Each row is a point on a landscape with many valleys, with its height.
A ball rolls from a point to the lowest of its 2 nearest points, and stops where none of them is lower. Distance is the straight distance between rows; heights are no part of it.
duveb (h 6.74): [110 135  89  99 138  89  93 102 129 125 126 171 136 148 129 106  90 172
  86 142 110 121  99 108 112 133 130 150 135 140  82]
Fimor (h 6.58): [108 140 127 145 103 158 196 185 148 148 178 115 130 184 127 146 139 101
 138 104 106 102 149 164 173 149 124 142 123  66 155]
ramo (h 6.01): [136 170 127 153  81 166 131 136 130 159 129  89 183 126 186 161 120  82
 129 149 105 138 133 157 121 174  54 145  94  80 148]
fali (h 6.20): [156 135 160 167 157 158 116 146 131 145  96 112  91  74 161  72 174  82
 154 129 162 143 147  86 150 122 117  35 126 169 177]
fub (h 5.33): [137 131 106 116 184 105 169 145 119 120 135  74  88 109  96 167 151 112
 153 151 171  99 159 173 136 162 124  38 119 110 158]
loz (h 3.19): [101 103  66 119 194  86 144 146  99 155 111 159 137 108 113 112 112 122
  89 151 112 143 119 132 179  81 138 130 124  93 141]
rifuf (h 5.65): [142 149 102 187  85 142  99 118 157 133 144 126 199 140 158 116 160  94
 109 135 142 107  75 141 149 164  71 139 102 107 104]
pim (h 3.51): [128 104 132 115  97 100 209 155 166 117 125 147  84 166  91 100 137  97
 168  49 145 116 145 151 110 154 198 132 130 135 159]
repuz (h 2.31): [104 171  99 138  80 186 135 132 172 131 134 155 180 130 132 162 119 133
 146 146  94 105 128 176  87 178  98 141 147  99 110]
zozi (h 8.83): [178 153 163 143 127 132 141 151 120 164 133 108  67 131 124  72 143  54
 147 128 170 128 174 127 167 124 151 109  93 104 179]
vovut (h 2.83): [ 99  97 154 148 128 158 108  81 108 106 180 108 135 188 158  88 134 125
 134  98 106 129  90 134 191  74 126 199 169 141 143]
Det (h 3.20): [165 101 104 109 130  97 125  69 119 103 123 112 159 126 151 178 125  75
  92 162 128 101 114 144 114 131  76  90  85 159 102]
nis (h 6.17): [124 142 139  96 162 157 163 199 124 167 115 112  94 110 127 159 112 109
 123 154 114 117 203 136 144  99 142 127 122 108 167]
tad (h 3.41): [148  53 100 115 150 101 101 109  54 133 147 118 105  93 155 142  84  82
  89 145  71 144 136 165 136 101  91 132  73  97 134]
Ninus (h 5.20): [ 82 144  89 115 160  96 121 173 121 132 118 111 143  85 127 148 128 193
 141 141  88 160  93 101 114 147 143 149 153  88 130]
riram (h 3.34): [192 128 140 131  48 142 132 103 148 151 138 168 119 167 104 132 105  65
 116 124 150  99 168 154 126 119 129 100 103 135 113]
tuge (h 6.24): [132 168 132 145  95 152 159 183 154 170 117 107 156 129 152 171 108  80
 121 154 133 106 170 164 127 174  80 120 102  62 150]
Sodi (h 1.38): [130 170 141 159  47 160 160 145 190 155 129 140 128 142  93 115 141 100
 174 117 156 100 126 143 113 161 161 122 143  92 148]
reb (h 7.85): [109 155 138 146 122 126 144 194  74 172 129 173 143 139  95 150 108 199
 108 112 104 136 158 124 148  70 121 192 126 102 139]
sagit (h 6.06): [116 107 101 150  80 157  81 107 128 122  99 187 157 127 174 142  81 119
  89 138  99 119 132 104 106  98  69 101 142 166  90]
lis (h 5.63): [186 108 187 156 116 121 127  79 120  96 151  73  94 147 108  96 180  96
 163 103 180 118 115  90 149 121 162  83 127 167 119]
pegil (h 8.52): [140 116  89 120 153 107  48 111  80 134 106 160 137  81 131 126 117 163
 109 159 115 159 102  84 139  85 107 110 129 147 102]
luda (h 5.31): [129  95 180 111 173 146 166 149 150 107 120 110 102 122 133 128 139 136
 161  55 146 159 172 164 114 159 177 194 125 138 174]
fazu (h 4.41): [121 100 187 137 125 138 159 119 153 130 140  98 116 145 124  89 178  99
 173  65 158 150 121 139 158 148 185 189 125 116 182]
suge (h 3.93): [138 143 179 119 127 147 157 110 150 128 168  42 156 164  94 145 151 100
 155 141 148 109 103 137 153 157 151 135 139  88 128]
gugod (h 4.18): [100 101 110 121 182  95 179 172 130  98 124 176  76 126 138  98 116 149
 112  36 136 161 166 159 114 128 160 170 111 150 166]
Gege (h 8.20): [110 135 127 159 124 110 161 146 105 168 133 183 135 160  89  82 138 131
 100 114 153 140 133 143 182  73 154 170 126  94 170]
mamez (h 6.02): [153 136 140  74 195  68 114 122 110  96 146 106  89 139 113 114 138 202
  95 129 122 118 129 101  90 134 165 157 134 170  96]
gavet (h 7.59): [136 127 112 136 124 106 152 127 154 132 138 109 179 144 125 183 142 113
 104 147 123  88 111 153 135 170 105 126 105  98 110]
kituf (h 5.67): [ 83 109  82  97 190  85 113 157  94 148 105 102 139  66 133 122 118 162
 142 152  92 183 100 109 142  94 138 161 154  94 156]
ravor (h 2.51): [128 104 121 100 139  95 162 126 141  92 145 151  68 179 106 105 111 128
 111  92 123 114 149 155 116 125 192 159 137 155 139]
kufo (h 5.83): [ 98 135  69 140 174  83 149 173 124 119  96 167 109  82 117 126 149 164
 115 138 143 153 118 112 130 147 154 102 123 103 146]
Pulo (h 4.53): [150  80 115 114 112 135  97  84  78 119 132 142 105 108 167 158  88  92
 103 148  94 142 150 143 116 111  69  99  95 128 109]
kide (h 7.91): [158 147 130  67 154 123 110 121 129 154 121 137 135 137 119 109  93 137
  85 144  95 120 157 115 119  79 165 144 119 180  90]
Dozub (h 6.47): [ 92  90 111  94 119 147 103  78 116  94 135 110 131 111 153 163  88 127
 144 159  82 150  91 139 104 144  93 119 146 103 103]
ked (h 6.07): [143 159 123 152 116 148  93 164 163 137 112  98 193  97 109 191 162 159
 121 157 139  97 100 134 102 176  89 158 131  97  89]
Vus (h 4.86): [138 112 201 112 121 126 152  84 121  85 148  71  97 143  87 151 170 131
 184  99 186 132 137 162  99 162 171 146 138 144 156]
fop (h 3.44): [112 138 153 112 125 129 147 113 165 119 119 108 126 124 131 108 160 140
 166 125 154 152 116 118 111 157 175 141 143 142 142]
Kenuf (h 3.97): [151  89 109  70 178 123 130  59 130  76 139 101 109 151 107 130 121  89
 122 156 129 116 107 143 134 109 138  62 137 185  92]
lal (h 4.25): [136 119 186 128 135 125 160 112 155 131 144  49 114 147 101  99 175  81
 177 105 152 118  99 111 165 138 192 159 128  96 156]
Mub (h 4.67): [102 111 176 128 101 133 138  66 129  72 163  94 107 160 122 136 180 145
 186 105 166 143 100 154 115 183 136 159 155 126 150]
kizan (h 2.47): [105 112  62  94 204  72 164 167 124 132 125 153 128 141 114 118 102 144
  72 126  94 118 131 127 161  92 159 128 115 139 105]
bop (h 1.75): [114  77  88 116 150  82 118 135  79 162 125 145 156  94 137 147  99 109
  88 147  77 131 117 140 148  98 103 142  90  88 128]
dozav (h 5.82): [148 115 123 106 201 114 172 136 114 117 121 100  47 100  87 153 166 136
 153 130 138 120 159 187 115 156 139  69 115 169 173]
foti (h 5.84): [108 101 128 153 147 109  83 102  72 105 101 188 100 113 153  67 137 170
 123 101 143 171 127  81 125  85 113 121 148 199 140]
Sef (h 5.56): [121  91 174 122 149 151 125 122 109 108 118 130  83  97 154 138 135 153
 157  76 137 185 168 161 109 140 147 215 136 131 189]
Sute (h 4.80): [120 152 136 145 105 148 138 148 136 208 123 130 181 149 158  79  97  56
 115 140 137 134 141 134 191  77  97 135 110  94 159]
gorin (h 4.73): [163 136 107 119 142 114 146 119 117 132 133  70 125 127 125 158 117  79
 132 165 169 124 160 177 137 169  96  61 105  90 136]
muvo (h 2.89): [105 179 105 138  96 185 108 155 158 177 116 147 211  98 152 158 127 129
 126 150  86 119 122 143 109 139  86 167 135 104 129]
parag (h 6.71): [ 81 146 100 142 121 136 204 207 163 139 155 146 115 168 121 133 141 132
 142 101 131 115 123 128 189 116 144 129 110  88 146]
Rumim (h 5.49): [138 136 141 135  69 165 112  81 163  84 124 123 141 152 120 146 103 117
 153 133 165 108 119 132  89 128 117  62 167 174  86]
ragik (h 9.06): [205 136 153 138 126 144 139 121 117 145 130  82  56 139 121  71 136  29
 164 112 151 123 155 127 165 108 135  55 103 144 161]
foga (h 5.80): [123 165  95 179 116 152 120 140 173 130 157 100 196 127 125 129 178 117
 140 150 142  96  76 157 147 201  96 138 131  63 114]
Bukor (h 3.87): [126 148 140 116 134 140 125 127 142 121 114  95 129  94 129 160 152 157
 153 170 150 148 127 116 114 158 142 127 152 108 136]
vot (h 3.33): [112 149  88 152 120 127 153 195 150 174 101 174 175 115 127 161 114 112
  82 141 119 100 139 133 144 129  97 126  95  84 135]
nabe (h 2.16): [115 109 141 123 123 140 102  86 117 134 152 124 164 166 153 122 126 127
 107 133 103 126 101 114 176  89 115 161 137 142 102]
tul (h 5.26): [136 160 165 158  85 188 115 131 172 157 110 102 161 126 139 108 118 100
 151 130 128 122 125  78 138  89 148 104 148 143 110]
mumo (h 7.22): [164 150  97 111 136 117 131  88 189 120  96  89 134 113  72 110 112  86
 167 138 164  85  97 123 102 123 172  47 135 169  82]
muzan (h 6.27): [163  97 119 119 191 121 145 125  96 112 121 154  20 103 101 137 156 133
 121 108 116 137 160 190 120 140 136 117 107 172 181]
gosov (h 4.57): [121 135 107 103 156 111 189 175 164 145 117 137  97 141 100 105 113 103
 124 122 118 108 154 130 143 108 197 116 119 133 138]
Zapap (h 6.72): [157 135  86 103 120 139 109 114 177 130  92 160 158 119 129 128  97  98
  95 163 128 109 132 133 103 112 129  83 117 174  75]
vogol (h 2.88): [113 119 133 165 125 133 117 114 143 133 136 116 153 142 146  79 156 115
 127 134 154 145  92  81 188  87 151 110 154 143 126]
kipuv (h 6.63): [119 157 131  73 153 107  84 140 104 164 127 108 188 123 129 154 101 184
 111 137  59 147 121  99 117  99 118 199 151 131 104]
riku (h 6.68): [ 71  98 130 137 109 171  71  70  88  92 182 121 146 147 159 117 115 157
 167 128  65 121  71 113 126 143  84 159 143 108 113]
kere (h 5.79): [143 176 153 179  77 186 101 143 127 166 141  97 179 138 183 126 134 107
 131 139 133 150 133 117 165 138  71 136 120  94 134]
mas (h 3.39): [ 93 123 144 172 124 122 105 111 119 120 120 146 155 124 160  72 170 166
 144 111 158 168  84  75 161 103 135 143 162 163 140]
lidil (h 6.18): [108 145 120  81 173 118 113 153 103 158 114 100 139 105 134 131 110 167
 126 143  88 171 137 118 132  80 144 191 163 126 145]
Zagon (h 8.92): [180 163 170 101 165 122 123 179 133 186 102  80 171 110 137 155 129  67
 102 170 132  71 163 113 142 121 111 122  65 119 139]
fomo (h 5.88): [163 122 187 156  59 145 134  72 133  91 161  75 129 182 100 120 142  91
 173  93 169 104  99 105 129 126 142  80 159 147 105]
rada (h 3.99): [108 139 133 128 165  93 168 160 159 169 105 131 124 123  93  62 139  96
 141 111 146 116 117 101 168  99 205 145 119 117 161]
lum (h 6.15): [ 96 169 104 135 178  99 169 208 127 145  88 176 115 106 107 105 142 167
 116 113 154 144 145 100 135 102 159 114 103 122 168]
naki (h 8.38): [107 163 127 174 139 110 150 180  92 175 107 172 130 122 107  96 141 136
 113 138 173 150 143 126 168  88 123 139 119  61 191]
rig (h 7.21): [133 107  80 126 169  65 125 156 116 113 120 147 156 115 108 182 126 173
  83 142 100  89  98 107 132 146 121 124  87 125  72]
sasek (h 6.86): [ 67 176  96 124 147 142 182 225 175 165 116 140 150 133 132 133 116 144
 137 130 114 112 129 114 161 119 140 125 130  91 141]
Puzaz (h 8.56): [186 136 134  85 196 122 123 153 124 182 107 116 142 108 101 160 140  99
  80 171  99  77 156 126 146 108 127  98  72 159 123]
Gizem (h 2.23): [173 105 146 129 128 114 122  85 124 117 144  80 173 161 161 140 139  68
  88 143 130 112 114 111 158 120  98 109  86 155  97]
mor (h 4.64): [111 127  93 143  77 114 166 157 137 137 125 218 138 162 122 176  94 122
  79 111  95  88 149 153 118 136 101 134  86 119 113]
bub (h 7.72): [162 110  97 136 107  85 134 100 150 113 151 113 150 162 108 145 139  92
 113 139 172  96 107 165 149 175 116  85 114 101 102]
ris (h 4.40): [127 178 137  80 151 122 126 151 145 129 109  95 125  95 135 144 128 181
 133 151 118 153 147 106  68 147 151 143 157 138 127]
sopas (h 5.32): [157  64 161 131 148 121 127  81 129  78 134 117  90 132 132  87 188  94
 161  82 176 154 125 120 144 137 157  98 126 184 148]
sogap (h 7.57): [150  91 139 154 119  73  89 116  41 155 153 160 140 132 119 137 119 143
  74 122 111 118 122 128 162 103  91 182  68 102 122]
diseg (h 3.43): [100 142 119 150 143 104 141 128 158 161 109 142 157 127 117  49 157 110
 137 124 171 146  80  93 180  94 174 138 135 126 156]
zoti (h 8.15): [117 132 132 130 152 116 145 169  64 157 107 159 123 118 107 113  90 183
 127 115 108 168 149 146 132  47 125 227 158 119 178]
garuz (h 7.01): [107  88  74 118 144  67 126 127 115 109 128 188 124 145 107 149  90 158
  86 135  93  93 105 130 121 149 118 127  98 116  82]
guzu (h 1.57): [113 125  93  75 169  77 158 137 150 120 141 150 108 171 120  95  82 138
  77 118  95 110 134 138 121 107 172 144 136 146  96]
tetu (h 5.23): [177 155 125 172  75 142 117 154 188 165 109 151 163 130  81 121 125  86
 108 136 169  77 120 127 124 136 136 122  96 118  89]
noga (h 9.21): [150 165 181 107 165 136 129 188 147 177 114  76 144 109 109 141 130 100
 138 171 141  74 146  98 158 124 155 120 109  89 133]
gel (h 5.00): [109  54 119 102 150 116  99  51 105  77 139 116 147 167 162 147 104 101
  95 139  88 108  85 101 141 113  84 124 118 159  84]
Rin (h 7.75): [146 141 168 129 120 115  94  82 154  82 132  98 132 145 120 101 156 176
 151 132 166 119  80  74 107 143 168 124 147 185  79]
faki (h 1.87): [132 178 125 165  45 187 126 139 192 140 134 142 158 136 104 141 136 121
 157 139 155 101 128 174  92 171 112 126 149 104 116]
Luk (h 6.05): [132 137  94 162 122 149 101 138 114 156 105 148 137  90 167 110 122 105
 111 158 151 165 136 100 163  88  91  84 134 114 139]
kog (h 7.61): [151 150 177 109 111 100 131  66 158  90 120  89 120 132  96  95 138 147
 186  86 178 122 105 104  63 158 176 108 135 192  96]
bomun (h 7.53): [151 119 138  91 139 134  92 111  92 165 119 152 157 141 134 127  91 135
  89 141  99 133 155 113 151  38 118 168 125 184 106]
Dipin (h 6.49): [ 68 115 110 131 119 127  93  97  95 118 168 153 135 139 131 105 119 175
 148 129  71 127  75 136 127 147 118 184 143  93 121]
Domek (h 3.53): [ 99 149 121 124 100 187 130 119 151 177 123 125 209 127 185 139 111  89
 121 146  81 137 123 135 145 100  81 143 134 118 138]
fotaf (h 7.24): [116 172 109 167 101 143  90 179 113 165 101 165 146  74 114 150 133 174
 130 153 139 158 127 109 117 132 108 149 137  69 151]
san (h 5.66): [142 141 154  64 215  82 159 140 144 105 134  60 110 118 118 105 144 166
 120 111 122 129 131 111  78 135 188 146 138 171 118]
sime (h 8.02): [133 119  71 131 121 109 136 118 140 116 119 170 106 105 116 141 122 121
 114 162 146 129 133 153 124 156 128  86 131 103 120]
Zekel (h 3.77): [121 132 143 146  98 100 160 131 169 109 119 151 114 135  99 115 170 149
 168 100 183 131 126 134 104 191 172 126 131 136 144]
Vapid (h 7.84): [158 124 128 175 104  71 105 104  81 158 148 162 181 164 133 112 144 113
  63 122 139 113  98 125 182 118  90 174  65 117 120]
duze (h 5.01): [118  89 138  93 148 112 130  74 148  67 119 128  94 141 152  85 142 127
 157  94 157 166 117 124  96 154 146 114 146 189 126]
lebe (h 5.02): [ 90  99 113 135  76 116 136 142 103 133 141 195 130 144 127 177  78 151
 105 117  57  90 135 150  91 144  87 159  84 107 114]
voge (h 5.86): [118 112 153 123 117 140 116 120  87 121 129 127  75  95 141 153 141 162
 148 134 122 174 156 134 104 135 136 178 141 107 160]
tib (h 3.26): [117 114 167 117 110 172 129  88 127 106 178 111 112 189 132 119 125 118
 137 105 101 130 123 158 150 104 157 211 155 127 152]
sigo (h 4.13): [114 109 174 145  96 127 137 117 134 125 134 173 104 151 122  86 170 135
 151  67 165 160 139 138 130 152 166 190 125 136 170]
Goli (h 4.14): [138 165 134 141 107 145 116 153 157 202 102 148 204 124 133 114 120  91
  96 150 137 106 122 114 161  88 112 145 102 118 128]
datok (h 4.77): [158 164 138 131 106 154 114 144 166 175 107 140 149 111 107 112 121 106
 120 157 146 107 138 101 137 106 160 118 112 131 114]
nif (h 8.03): [122 135 123 164 107 106 142 143 107 162 150 182 160 164 106 132 136 133
  77 117 128 107 125 139 172 122 121 163 100  89 126]
fofe (h 5.51): [126 137 118 143 134 149 130 147  97 178 115 134 121 114 166  87 111  79
 119 149 151 172 166 129 185  61  96 120 129 102 179]
fivo (h 3.11): [127 112 110  93 108  69 192 133 159  86 138 156  73 192  87  95 115 128
 145  64 147  96 134 156  87 159 184 110 142 158 128]
lepi (h 5.58): [139 117 139  99 160 136 145 162 107 159 134 117 123 138 121 172 112 127
  92 136  92 114 182 141 151  89 148 168 110 123 129]
Febu (h 4.99): [116  70 128 129 163 118  77  82  75  91 143 101 104 122 158 122 136 147
 121 140 111 154 100  92 164  90 120 137 149 142 110]
Pitip (h 7.86): [149 117  87 141  91  94 145 109 163 106 132 160 104 143 100 114 151  96
 135 135 187 118 115 157 132 165 148  74 139 114 135]
pep (h 3.32): [113 116  75 132 104 148  89 132 137 144 102 128 168  59 168 164 102 107
 126 172  99 159 101 135 109 137  71 101 123  83 115]
Nevu (h 5.15): [162 114 168 102 159 156 137  76 121  84 123  82  83 125 101 113 131  99
 159 122 134 129 131 121 105  98 156  54 145 223 120]
kinam (h 5.24): [131 117 133 117 192  80 103 106  90 123 102 178 126 112 129  37 146 171
 113  88 161 178 114 100 130  80 136 157 124 201 140]
zugu (h 4.84): [108 123 119 144  84 149  77  81 126  68 107 146  92 114 155 141 104 180
 162 143 149 141 114 104  58 165  86  91 169 159 101]
roped (h 6.64): [159 163 131 147 138 158 115 152 163 150  85 128  92  62 130  95 159  82
 166 163 194 125 144 125 122 143 122  48 117 140 167]
vara (h 7.42): [143 116 124  98 150  87 148 132 138 122 122 120 175 142 117 193 132 141
  82 146  97  71 121 127 118 140 129 140  88 154  88]
Fena (h 5.38): [109  70 160 141 137 139 110  79  88  89 135  99 179 169 182 155 109  87
  75 126  66 113 113  94 130 106  76 110 151 167 105]
ran (h 6.23): [142  78 155 124 117 151  92  98  57 100 158  98  56  99 149 163  96 128
 135 134 107 163 152 157 112 113 109 162 122  93 152]
giv (h 7.06): [137 149 116  80 142  99  71 120  90 162 113 151 167 127 130 114  80 184
  98 139  94 150 126  95 115  64 100 178 148 164  94]
debu (h 4.66): [134  94 137  92 200  96 149 141 124  88 129 145  67 110 150 107 109 163
 114  44 123 153 174 163  75 151 142 178 123 164 154]
Kos (h 1.04): [162  93 180 128 139 141 101  86 106 109 156  89 136 168 139 129 135 106
  96 129 120 114 131  94 169  80 133 119 125 171  90]
kore (h 6.04): [ 90 139 113 165 110 134 145 160 124 110 172 123 145 125 119 181 151 199
 161 125  93 106  96 143 127 187 110 143 129  71 106]
gele (h 5.70): [163 114 174 141 174 162 128 113 130 119  92  97  89  87 129  95 173 100
 162 117 126 141 134  96 121 115 143  37 132 217 149]
gemu (h 5.50): [ 97 120 111 111 104 118 121 127  99 129 132 187  92 148 125 135  67 173
 106 121  84 126 152 142  94 127 121 169 130 115 117]
Kabe (h 5.52): [ 79 168  60 133 159  95 149 219 139 123 106 144 129  82 129 149 121 201
 129 121 119 151 102  89 118 130 126 115 122  98 118]
vopu (h 6.29): [ 85 118 115 119 119 165 134  81 137 104 162  98 143 141 162 134 138 112
 156 145  97 157  88 148 147 149 109 135 165  89 132]
Tikek (h 5.48): [113  78 128 175 141 123  88 105  67  94 120 136  96  93 178 107 145 143
 127 126 125 170 127  87 144  99 107  92 163 151 143]
Bize (h 6.43): [109 155 126 134  85 160 191 158 161 146 156  98 163 158 124 183 119  94
 150 129 120  91 151 187 122 180  92 108 128  70 143]
valag (h 8.23): [184 154 126  65 168 143 118 135 141 165 101 134 128 112 100 147 104 122
  96 166  92 106 167 133 101 103 146  94 102 189 101]
sigi (h 4.58): [147 104 132  83 151 131 119  64 118  73 126 126  64 143 127 116 123 123
 139 136 140 135 139 139  96 119 139  93 141 199 119]
repav (h 6.88): [ 77 113 160 126 117 187  92  87  95  90 143 105 133 152 175 136 105 157
 142 123  70 151 111  98 119 106  95 149 186 148 114]
lavi (h 6.25): [164 152 151 163  88 179  77 132 162 126 123  90 187 111 139 165 157 131
 124 155 157 111 103 113 115 141  83 126 134 134  82]
bopul (h 5.73): [127 109 141 169  72 169  99  95 132  91 129 146 132 154 163 148 107 119
 118 135 127 123 142 112 110 128  82  72 172 153 101]
nupil (h 5.09): [ 98 122 144 101 141  87 155 136 138  98 134 155  82 128 152 100 122 182
 124  57 139 154 160 142  52 185 121 166 134 141 133]
Dofe (h 4.20): [ 84 122 134 142 114 121  89 102 107 105 131 136 116  88 148 119 160 196
 169 127 126 173  79 106 106 178 124 165 144 109 137]
kuz (h 3.62): [152 115 200 112 133 161 146 102 124 100 183  50 118 180  99 156 139 105
 132 119 127 121 123 155 152 126 162 189 140 107 139]
Vaga (h 4.07): [172 122  84 114 149  79 153 106 121 123 116  80 157 129 134 173 120  60
 100 157 153  96 137 179 119 167  79  65  73 128 125]
vinap (h 4.52): [ 92 128  87 129 115 139  68  94 147  71 111 126 131 111 169 121 100 178
 139 148 116 147  74  91  75 153  89 100 182 148  80]
tek (h 8.24): [159 136  92 119 147 124  84 114 125 118 106 151 112  82 122 137 139 155
 115 176 145 140 123 113 114 133 126  95 132 149 106]
nok (h 6.39): [119 148  88 111  84 161 105 113 160 131  96 187 131 121 157 134  74 123
 111 156 114 144 147 132  89 119 104 107 148 150  96]
Voper (h 4.04): [118 114  79 121 118 145  61 116 131 100  90 136 148  68 164 153  92 147
 128 167  99 157 104 100  90 120  85  84 154 138  83]
vosom (h 6.16): [ 99 157 134 131  99 188 141  94 169 112 177 108 171 162 136  97 168 101
 185 124 109 127  88 140 143 150 144 136 166 112 136]
sas (h 4.11): [148 110 156 127 137  96 134 118 155 117 104 173 118 115  99  71 175 140
 161  72 191 155 130 120 106 190 175 116 101 161 123]
Muted (h 5.55): [130 170 166 194  79 197  93 146 151 168 139 113 201 137 153  98 145 127
 136 128 130 124 110  90 163  99 110 127 156 128 123]
ber (h 1.98): [152 141 122 146  37 150 156 102 185 136 127 126 123 162 112  89 132  56
 179  97 152 108  99 126 133 131 153  85 153 110 132]
gema (h 2.59): [172 126 146 127  27 157 147  89 152 133 148 117 141 189 114 128 105  45
 150  97 144  95 129 149 129 119 119  76 133 127 110]
kof (h 5.47): [173 148 117 188  49 140 105 127 186 137 133 118 174 153 106 118 153  76
 123 122 185  83 100 155 124 161  92 113 110 118  84]
tufov (h 5.25): [135  73 149 118 143 156  91  89  64  90 129  95 134 113 175 178  94 103
 101 148  73 141 142 104 114  97  68  88 134 153  99]
lol (h 2.62): [121 138  69 145 118 127 123 152 150 164  96 134 174  89 165 152 113  77
  96 165 124 125 118 145 132 152  72 113 103  69 132]
Kese (h 5.42): [ 73 129 110 116 103 108 134 112 122 107 137 181  64 154 140  98  90 179
 125  96 109 144 138 143  63 164 121 173 145 120 145]
vif (h 6.50): [124 127 133 159 111 155  85 139  86 157 109 142 160 102 164 129 115 147
 122 146 118 169 146  80 154  58  88 116 171 143 134]
zorit (h 6.40): [118 133 110  94 172  66  99 134  89 115 135 142 105 130 116 115 102 207
  86 126 100 131 124  99 104 115 139 171 137 136 101]
falab (h 5.03): [114 128 111  82 167 125 210 174 161 111 130  87  95 146 102 161 102 121
 146 127 122 103 164 152 122 118 163  88 127 144 120]
Sula (h 4.63): [131 124 121 113 179  85 127 120 122 123 100 184 107 103 118  63 163 152
 116  94 160 167 135 121 114 142 166 132 105 173 143]
zagu (h 7.04): [ 73 177  98 158  95 149 134 188 130 149 116 163 134  84 132 149 127 190
 155 129  98 157 123 130  98 156 120 151 153  71 156]
mup (h 5.19): [130 137 139 116  82 137 110  75 143  87 123 139  98 140 117 145 118 159
 161 141 177 129 140 140  72 157 126 102 156 164 114]
Keze (h 6.85): [102 125 173 162 105 181  97 119 104 114 129 104 151 134 176 136 131 146
 125 131 100 157 140  85 132  97 113 114 201 149 130]
fefi (h 5.92): [118 155 109 182 111 136 137 161 156 114 157  90 172 123 105 184 168 171
 148 139 153  86  93 162 124 204  97 126 136  72 101]
gib (h 5.08): [129 109 196  94 171 117 177 130 136  86 128  68 103 129  99 145 150 155
 175  69 159 139 158 157  82 170 179 160 129 165 143]
nufi (h 4.15): [186 136 160 132  81 146 135 125 108 156 147 155  98 147 106 158 118 110
 102 142 144 107 203 156 125 130 126 124  98 121 128]
pino (h 4.85): [ 96 159 122 101 143 122 147 165 135 124 138 105 131 134 131 160 119 197
 131 133  85 135 129 124 100 151 143 160 154 111 112]
Vuvu (h 7.54): [131 142 137 133 112 121  93 156  77 171 125 151 139  97 113 164 124 179
 114 143 109 151 148 110 133 104 117 171 130  93 135]
bodod (h 3.81): [101  96 126 123 147  97 202 177 160 104 127 164  89 149 117  99 152 134
 150  36 153 146 147 148 129 163 173 148 109 138 154]
siz (h 6.87): [ 61 149 110 129 122 166 165 170 129 151 133 121 127 105 151 154 127 148
 158 139  78 155 141 150 123 149 125 158 159  61 170]
maret (h 6.03): [143 152 175 136  52 177 150  79 152 116 185  83 151 187  99 115 149  81
 191  95 133 104  90 143 135 147 141 120 152 113 125]
Vad (h 7.44): [170 158 135 125 125 106 136  84 171 116  96  96 112  98  72 105 140 118
 191 103 185 103 112 121  76 147 181  69 127 182 109]
far (h 4.49): [ 96 120 145 149  80 130 106  71 116  82 153 138  93 138 125 141 150 183
 183 128 147 133  98 140  89 203 111 151 150 103 137]
vufuv (h 6.26): [ 72 111 121 135 120 121 114 158  87 111 177 139 124 137 120 151 113 210
 147 111  53 108  96 133 113 157 119 174 123  86 114]
bov (h 6.57): [117 162 117 130 176 123 151 208 141 154  95 147  94  83 121 126 151 119
 134 158 160 112 157 115 146 136 146  85 111 101 177]
Zituv (h 3.84): [ 91 146 142 151 120 105  78 106 112 116 112 165 143 104 150  81 162 208
 151 102 154 181  78  78 109 147 120 173 147 150 131]
Nugo (h 6.62): [ 86 161 135 113 144 153 155 193 141 181 116 113 144 116 135 143 121 134
 136 149 105 130 159 123 152 110 144 159 148  81 167]
fopi (h 5.35): [114 136 132  78 197 101 201 179 156  93 136  62  97 134 121 142 132 167
 146 103 130 121 142 121 107 129 172 123 128 157 116]
sanim (h 7.18): [138  84 129 150 129  97  95 128  35 126 155 183  71 124  95 135 105 162
  89 118 114 127 147 140 140  95 122 170  92  97 137]
Pesa (h 4.09): [149 129  90 142 103 106 131 146 117 155 107 201 148 115 119 169 108 106
  61 144 116  98 157 144 114 125  99 118  75 119 120]
Bibo (h 7.05): [175 175 118 129 162 146 113 179 155 169  93 141 101  74 100 119 137  93
 123 184 163  90 152 136 132 136 121  54 105 122 150]
zekog (h 6.73): [161  98 117 142 156 115 126 143  58 118 150 162  32 106  96 154 137 151
  99 127 110 129 169 161 136 121 129 128  99 123 148]
gopa (h 4.98): [149 117 152 118 114 150 131 146  79 151 142 159  82 133 121 175  97 132
  96 130 100 127 209 162 127  95 128 175 113 116 139]
ver (h 8.59): [159 171 150 167 112 128 135 175 108 171 132 141 100 125 122 107 141 109
 113 147 179 139 173 125 165 135 129 125  97  73 172]
doli (h 7.00): [145 135  91 101 143 147 132 104 194 110  95 106 152 120 122 106  97  78
 134 157 133 115 104 109 120 103 154  43 149 175  79]
Bivep (h 4.54): [141  60 116 100 184 125  99  59  84  63 148  93  90 135 145 140 118 103
 108 149 109 141 106 125 151 102 112 101 135 154 100]
vokaz (h 2.17): [153  99 162 152 129 135 131 102 128 122 158  73 128 171 142  81 143  70
 126 112 137 128 114  93 195  82 158 107 138 140 118]

Call two points neighbours if one is among the 2 nearest of the other. Go from one point of each pair to the other, from neighbour to neighbour, staying as low as possible. Name the highest point that can't be avoided.
Kenuf, guzu => Fena
guzu, vogol => foti
lol, guzu => gemu
Kos, fop => fazu
bop, guzu => loz

For each start below, name the point where the ball stops.
nok => lol
repav => Goli
Zagon => fop
parag => Goli
zozi => Kos
Bibo => fop
